A landscape with many valleys, sampled at points; each row gives a point and its height.
A ball rolls from a point to the lowest of its 2 nearest points, and stops where none of them is lower. Distance is the straight distance between rows; heights are no part of it.
k_972 height 468: [  0   7  26 -13  11   6  17  14  -5  -6   4  -7  17  -4   2   8 -12  -7
  -5  -8 -11  11  -2]
k_407 height 131: [  0 -10   1 -21   3   5  25   9   3  -5  15 -18   8   7  10  -5  -7 -15
   2 -12  -4 -21  -1]
k_398 height 343: [  7  -8  -8   8  12  -4  13  -5  -2   9  13 -11 -18  14 -10 -10   0   2
   5   5   7 -15   2]
k_781 height 425: [ 15  23  -1 -21   0   5  12   1   3 -12  -4  -8  24 -10   4  10 -25  -3
  -5 -21   4  -1  -4]
k_663 height 144: [ 13  29   4  -5  20  14 -12   3 -17  -4   3   9  27 -10  18   8  -8  -7
   0 -16  14   1   4]
k_130 height 183: [ -4  -9   6  -7  -2   0   1   5   3   9 -14   0 -10   0  -1   6   2  -7
   6  -6  10   0  -2]
k_437 height 617: [ -2  -5   3  17   3   7  -5  -1  -7   2  -4   1  11   6 -24  -9  -8   5
  -5   7 -28  20   8]
k_240 height 683: [ -5   7   0   4  16  16   3   9  -9   7   4   4  18   4  -9  -6 -14  -4
   0   2 -22  24   9]
k_710 height 277: [ 11   5 -11   1   4   9 -12   5 -12   9  -7 -16  17   3  -7 -11 -12   7
  11  -4  -7   8  11]
k_440 height 122: [  0  -1  10 -11  11  10   4   5   2   1  10   6 -12 -11   0 -15 -12 -12
   3 -11  12  -6   1]
k_661 height 540: [ -2  -9   0   1   6   2  13   4   8  11  -9   0  -2  14 -21  -3  -7   5
  -5   6 -23  19  -4]
k_109 height 109: [ -8  -7 -19  22   0 -17   5 -22  14   0   2  22 -35 -10  -6  -7  15   4
   1  28  12   6  -6]
k_564 height 501: [  4   6   7  17  13  19 -15   5 -26   0   1  -8   8   2   3  -2  17  12
   4   4   3   2  13]
k_712 height 311: [  3  -9 -15  23   7 -17   4 -23  21  23  -7  -3 -22   2 -19 -10  12  -2
 -16  16 -12   0 -19]
k_500 height 172: [  1  -9  11  13   1  20  21   7   7  -1 -12  -1  -1  -8 -20  -9  11   3
  -8  11  -2   1   2]
k_922 height 414: [-20  -4 -11   0  -9  -5 -21 -10 -18  -8   0   8 -15 -15  -9   8   6  -3
  12   3   8   1   5]
k_456 height 412: [-22  -1  -7   1 -18 -11 -39 -11 -21 -10   5   1  -5 -10  -3   6  20  15
  11  16   7   5   8]
k_633 height 83: [  3   9  10  -4  13  15  -4   7 -10  -2   7  15   4  -6   7  -2 -11  -6
   2 -14  12   4   0]
k_547 height 363: [  6  -4  11  13   3   0  24  -5   8  -4   3  11 -27   3  -9  -3  18  13
  -4  32  16  -4  -3]
k_717 height 679: [  4  -3   3  11  -1  -1 -29  11  -2   8  -4  -5  19  -3   4  -1 -19  -2
   3 -24  -2  -6   4]
k_287 height 215: [-15  -5  -5 -13 -13 -14  28 -10  20   1   9 -13 -41   0   6   2  18 -10
  -9   5   3 -18  -7]
k_698 height 433: [  0  18  18  -5  14   5   3   7 -17   0  -3  -6  21   1   4  22  -1  -7
  -5  -7  -5  14   4]
k_320 height 464: [  8   3  12 -40  -2  -3  28  12  12  -8   0 -12  11  -3  12   5  -7  -5
  -1 -13  -2   2  -3]
k_878 height 762: [ 19  13 -10 -10 -16   3   9  15  18   8  -9   1  34  18  19  -7 -33 -10
   2 -18  -4 -11  -2]
k_418 height 406: [-18  14  -3   8 -10  10 -37   4 -26 -14   2  -3   4 -17  15  -9  39  21
  -2  18   1  13   7]
k_343 height 731: [ 15  23 -12  -3  -9   5 -13   8   7   7  -8   9  47  11  12  -4 -37  -6
   3 -16  -4   1   3]
k_124 height 356: [ -5 -19  -3  16   3  -8   2  -9  14  13   2   7 -30  -4 -12 -12   6  -8
  -9   3   4 -16 -13]
k_475 height 377: [  0  -7 -11  38   0  -2   4 -18   0 -19   3   5 -12 -18 -12   3  18  17
  -6  33   4   3  -7]
k_854 height 325: [-16  -2  -1  18 -22 -18  -4  -8 -14 -11   1  10 -20  -8  -6   5  13  15
  13  29  13  12  11]
k_933 height 226: [  7  -5  -7   7   5  26   3  22   3   0 -14   3   9   8   8   0 -13  -5
  -2 -15 -18   6   4]
k_840 height 265: [ 12 -15 -14  22  11  -1  -5  -2  -3  13   5 -13  -9  14 -15 -10  -3   8
   2  -2 -12  -3  -1]
k_361 height 411: [-24 -10  -7  15 -24 -21  12   1   1 -10   4  14 -25 -11   3  11  12  -8
   9  18  19 -11   5]
k_214 height 413: [  4 -18   6   6   4 -12   4   0   6  10  -4  -4 -18  22   3  13   2  -1
  -4  -1 -13   3  -5]
k_693 height 324: [  1 -16  -2  27   5  -2   8 -20  12 -10  13  12 -29 -15 -15 -11   0   1
  -9  12   9 -12 -12]
k_881 height 229: [  1  -3  14 -28 -12   2  18   8  14  -6   1  -3  -1  -6  18  -1  12 -14
   0  -9  18 -19  -3]
k_694 height 384: [  0 -14   2   1  -1 -15  11   8  19  20  -4  -1  -3  23   5   3 -10  -8
 -10 -11 -17  -3  -7]
k_996 height 448: [ -6  12  12   8   1   7 -35  -1 -31  -5   4  -5  15  -1  12   1  28  21
   2  13   4   9  10]
k_835 height 422: [ -2   1  -1  -3  -4  -3 -32  -5 -13  11  -6  -2  17  20 -10  -6   0  12
   2   3 -22  18   5]
k_462 height 794: [ 12  -5  15 -21 -14 -10  16  16  25  11  -4  -6  -2  11  21 -14 -16 -10
 -10 -25 -12  -2 -10]
k_436 height 240: [  1  -5   3  12   3  20   6  13  -1  -1 -12  -2  -3  -8 -10   0  -1   0
  -7  -9 -11   7   2]
k_244 height 349: [  8 -16  -2   7  -6  -1  28  16  31  15  -4  -6 -10  19   5 -18  -6  -9
 -16  -2 -28   0  -6]
k_72 height 97: [  0 -19   9  -9   8   9  31  12  12  -2  18 -14  -4   7   3 -12   4 -10
  -8   1  -8 -17   0]
k_14 height 274: [ -8  -8   3  -8   3 -12  23   9   1  -6   5  -7 -13  -2  -4  17  14   4
   8  15   9   2   2]
k_385 height 782: [ 18   4   3 -22 -17  -2  20  15  27  10  -3  -9  18  16  24 -16 -27  -9
  -3 -18  -6  -7  -4]
k_499 height 446: [ 23  17   4 -32  -3   7  27   5  14 -15   4 -10  22   4  21   3 -19  -1
  -5 -25   4 -10  -8]
k_260 height 237: [-13 -17  -6 -10   0  -6  30  -2  17  -2   5  -9 -26   4  -7   7  20  -6
  -2  19   2 -13  -3]
k_242 height 235: [-14  -3  -8  28 -17 -15  -6 -20  -2 -11   4  30 -24  -8  -9  -5  16  10
   9  34  13   7   5]
k_472 height 597: [  8   1 -22  -6   5  -9 -37  -1  -6   4  -6  -1  39   9  12  11  -8   5
  10 -19  -4  -2  -2]
k_711 height 62: [ -5  -8  15 -22   6  13  34  10  14  -9  18  -7 -10  -8   0 -16  14  -7
  -7   8   3 -11   2]
k_938 height 213: [ -7  -4 -20  22   3 -24  10 -30  20  15  -2   6 -34   3 -11  -2  24   0
  -9  32   6  -3 -14]
k_277 height 702: [ 14   8   1   0  -8  -4 -23   2   7   6 -11   7  29   5   9   1 -29  -3
   3 -26   0 -12  -4]
k_675 height 209: [ -3  20 -10  -1  11  20 -23   9  -8   2 -11   8  35  -7  13   0  -9 -10
   5 -22  -8  13   4]
k_991 height 389: [-22  -9  -8  11 -15 -14  -7 -11  -2   0   2   6 -29 -14 -11   9   5  -7
   7   9  14 -10   3]
k_509 height 400: [ 18  17   8 -26  -3  -3  11   1  -5  -4 -10 -10   6   0   1  11 -13   8
   5 -13  13   1   4]
k_855 height 360: [-19   1   2  18 -10   1 -35  -5 -19 -15  10   4  -4 -18   3  -1  25  22
  -2  22  -2  12   2]
k_172 height 233: [ 15  38  -2 -11   7   7  -8 -13  -3  -7  -8  18  49   5   0  17 -12   0
 -11 -14  10  -8 -11]
k_875 height 434: [-16   0   3  -3 -17 -20  10   1 -12 -10   6   3 -10  -5  10  22   3  -5
  16  15  28 -10   8]
k_987 height 374: [-17 -16  -6   6 -11 -14   1  -5   9   9   0   0 -33  -7  -1   3   5 -17
  -1  -3  16 -19  -5]
k_6 height 169: [ -8  -6   7   9  18  18   7   2  -5  -6  15  12 -14 -19  -9 -10   0  -5
  -1   5  13   5   1]
k_154 height 198: [  1  -7  -1 -19  -6 -16  16  -2  17   9   2 -15 -31  12   5  -1   2  -8
  -7  -9   1 -12  -4]
k_302 height 100: [ -2   1  19  -6   7  19  29  12   4  -3   3  -3  -1 -17  -6 -15   7  -7
 -13   3   3  -3   2]
k_849 height 309: [ -9  -3  12  -9   6  -2  13   5 -17  -8   3   1   4  -4  -7  17   8  -6
   6   9  10   2   3]
k_704 height 293: [  9 -10  10   8   8  11  40  -7  22  -5   4   2 -18   1 -12  -9  13   8
  -9  25   3 -10  -8]
k_454 height 279: [  8  27  -1 -13   2   4 -24 -12  -7  -3  -7  12  40  11   1   9 -14   2
   2 -14   3   2  -3]
k_355 height 340: [  4  18   9 -16   3   9 -33  -8 -20  -1  -4   2  25  12   0   1  -4   9
   6  -4  -9  13  10]
k_730 height 222: [ -6 -10  -4  12   3   5  13   1   2  -8   4  14 -19 -20 -11  -5   9  -1
   5  17  13   8  -2]
k_857 height 477: [ -2  12  22 -36   4  14  28  11   3 -11   5  -9  17  -4  13  -2  -9 -15
  -9 -19 -11   5  -2]
k_295 height 398: [ -5  -4  -9   3 -13 -25 -14 -10 -10   6  -3   4 -24   8  -5   8  21  12
  14  20  10   7   7]
k_967 height 177: [  3  -4  -1 -24   2 -10   3  -7  11   6   9  -5 -12  10  10   4 -13 -12
   2 -17   6 -13  -7]
k_230 height 290: [ -3   2   8  17  -1   6 -36  -1 -14   1  -2   1  -4 -17  -5 -13  13  21
  -4   0  -5  14   4]
k_640 height 344: [-17   6  13  -6   6  -1  -3  -6 -24 -12  17  11  -8 -13  -4  14   6   0
   8  13  10  13   6]
k_481 height 312: [  6  -8  11  -7  -5  17  32  21  22   1  -3  -5   1  17   8 -11  -1  -8
 -11  -7 -24   1   0]
k_870 height 479: [ -5  -7 -17  24 -12 -27 -22 -21  -7   3   5  -6 -29   1  -8   3  26  19
  -2  24  -3   4  -2]
k_542 height 211: [  2  -8   0  14   1  -6 -30  -7 -10   9   2   5 -16  -8  -7  -9  10  15
   5  12  11   6   3]
k_301 height 134: [  4  -6   2   7   3  -7 -17   5  -5   8   2   9 -11   0   4   1   6   4
  11   0  16  -2   4]
k_44 height 495: [ -6 -11 -13  40  -5 -22 -15 -26  -2 -11   9   6 -13  -5  -7   1  25  22
  -2  36   4   4  -7]
k_342 height 281: [ -5 -14  -5  31   2   1  -3  -7  -5 -11   9  10 -26 -16 -12  -2   5   8
  -1  12   8  -2  -2]
k_291 height 508: [ -3  -1  -3  -2  -1  -5 -13   1  -7   8  -6  -6  25  18 -10  12 -20  -6
   3  -4 -25  11   4]
k_889 height 657: [ -1  -2 -12   6   1   4 -31   8 -10   1  -8  -6  15 -14   7   2  -1   4
  11 -18  11  -9   3]
k_262 height 190: [ 10  42   5 -15  15   9  -4  -7 -11  -9  -1  11  40 -11  14  15  -8  -8
  -6 -17  19  -8  -9]
k_708 height 478: [  4  -8   1   3   5  -4  -1  -1   1   6 -10   5 -13   7 -17   1  10  15
   0  10 -11  19   1]
k_510 height 138: [ -5  35 -18 -10   6  18 -34  -5 -11   2  -9   6  57  -2  11  -1 -12 -10
   2 -19 -16  10   4]
k_354 height 154: [  2  -6   1 -29  -8  -4  13   1  16  -4  10 -18   5   7  18  -5 -15 -19
  -3 -27  -8 -27  -7]
k_896 height 159: [  7  10 -11  -7   5  15  -2  13   2  -1 -12  -1  23   5  12   5 -18 -12
   6 -23  -9   2   4]
k_312 height 631: [  2   2 -17  -7  -1   2 -48  -1 -14   1  -3  -8  29  -7   6  -3   0  11
  12 -14   1   0   4]
k_196 height 241: [  7 -14   7   8  -1  11  29  -2  20   0  -6  -2 -22   5 -15 -12   6   3
 -12   5  -8 -11  -5]
k_968 height 160: [ 11  -2 -12   6  -1   0   6   7  -4  18  -5 -12  -2  13  -9 -14 -23   1
   2  -9  -9  -2  11]
k_68 height 403: [  5 -14 -15  16   6 -16  -2 -12  13   9 -11   2 -23   0 -16  -4  16  13
  -7  18  -8  19 -13]
k_380 height 385: [ -5  19  17   2  10   6 -10  -3 -32 -14   6  -3   6 -10   2  22  10   3
  -1   4  -2  14  11]
k_535 height 280: [  9  -8   4  -1  -5  14  17  18  11   1  -7  -7   0  18  15  -5 -16  -7
  -7 -18 -14  -5   4]
k_658 height 365: [  8  11  -1 -16   7   0  -3  -3 -12   1  -5  -9  12  -1  -8   6 -12   0
  15  -8   6   3   7]
k_858 height 556: [  4  -7 -16  -6   4 -13 -22  -2  -1   7  -4  -1  19  23   7  14 -21  -2
   9 -14 -21   4  -1]
k_264 height 210: [ -1   0  13 -17 -11   2   2   2   2  -4  -8   5  -7  -3   9  12   1 -12
   3  -9  23 -17  -3]

Where does a ball stop that starts at each point below?
k_694 | k_896
k_889 | k_633
k_922 | k_633
k_14 | k_711
k_361 | k_633
k_44 | k_633
k_857 | k_968
k_437 | k_109

Call two points neighbours if one is among the 2 nearest of the other. Go from one point of each pair to the other, from neighbour to neighbour, staying as low as possible. Name the highest point that can't be avoided.
k_711 / k_633 | k_454
k_711 / k_896 | k_436
k_510 / k_896 | k_675
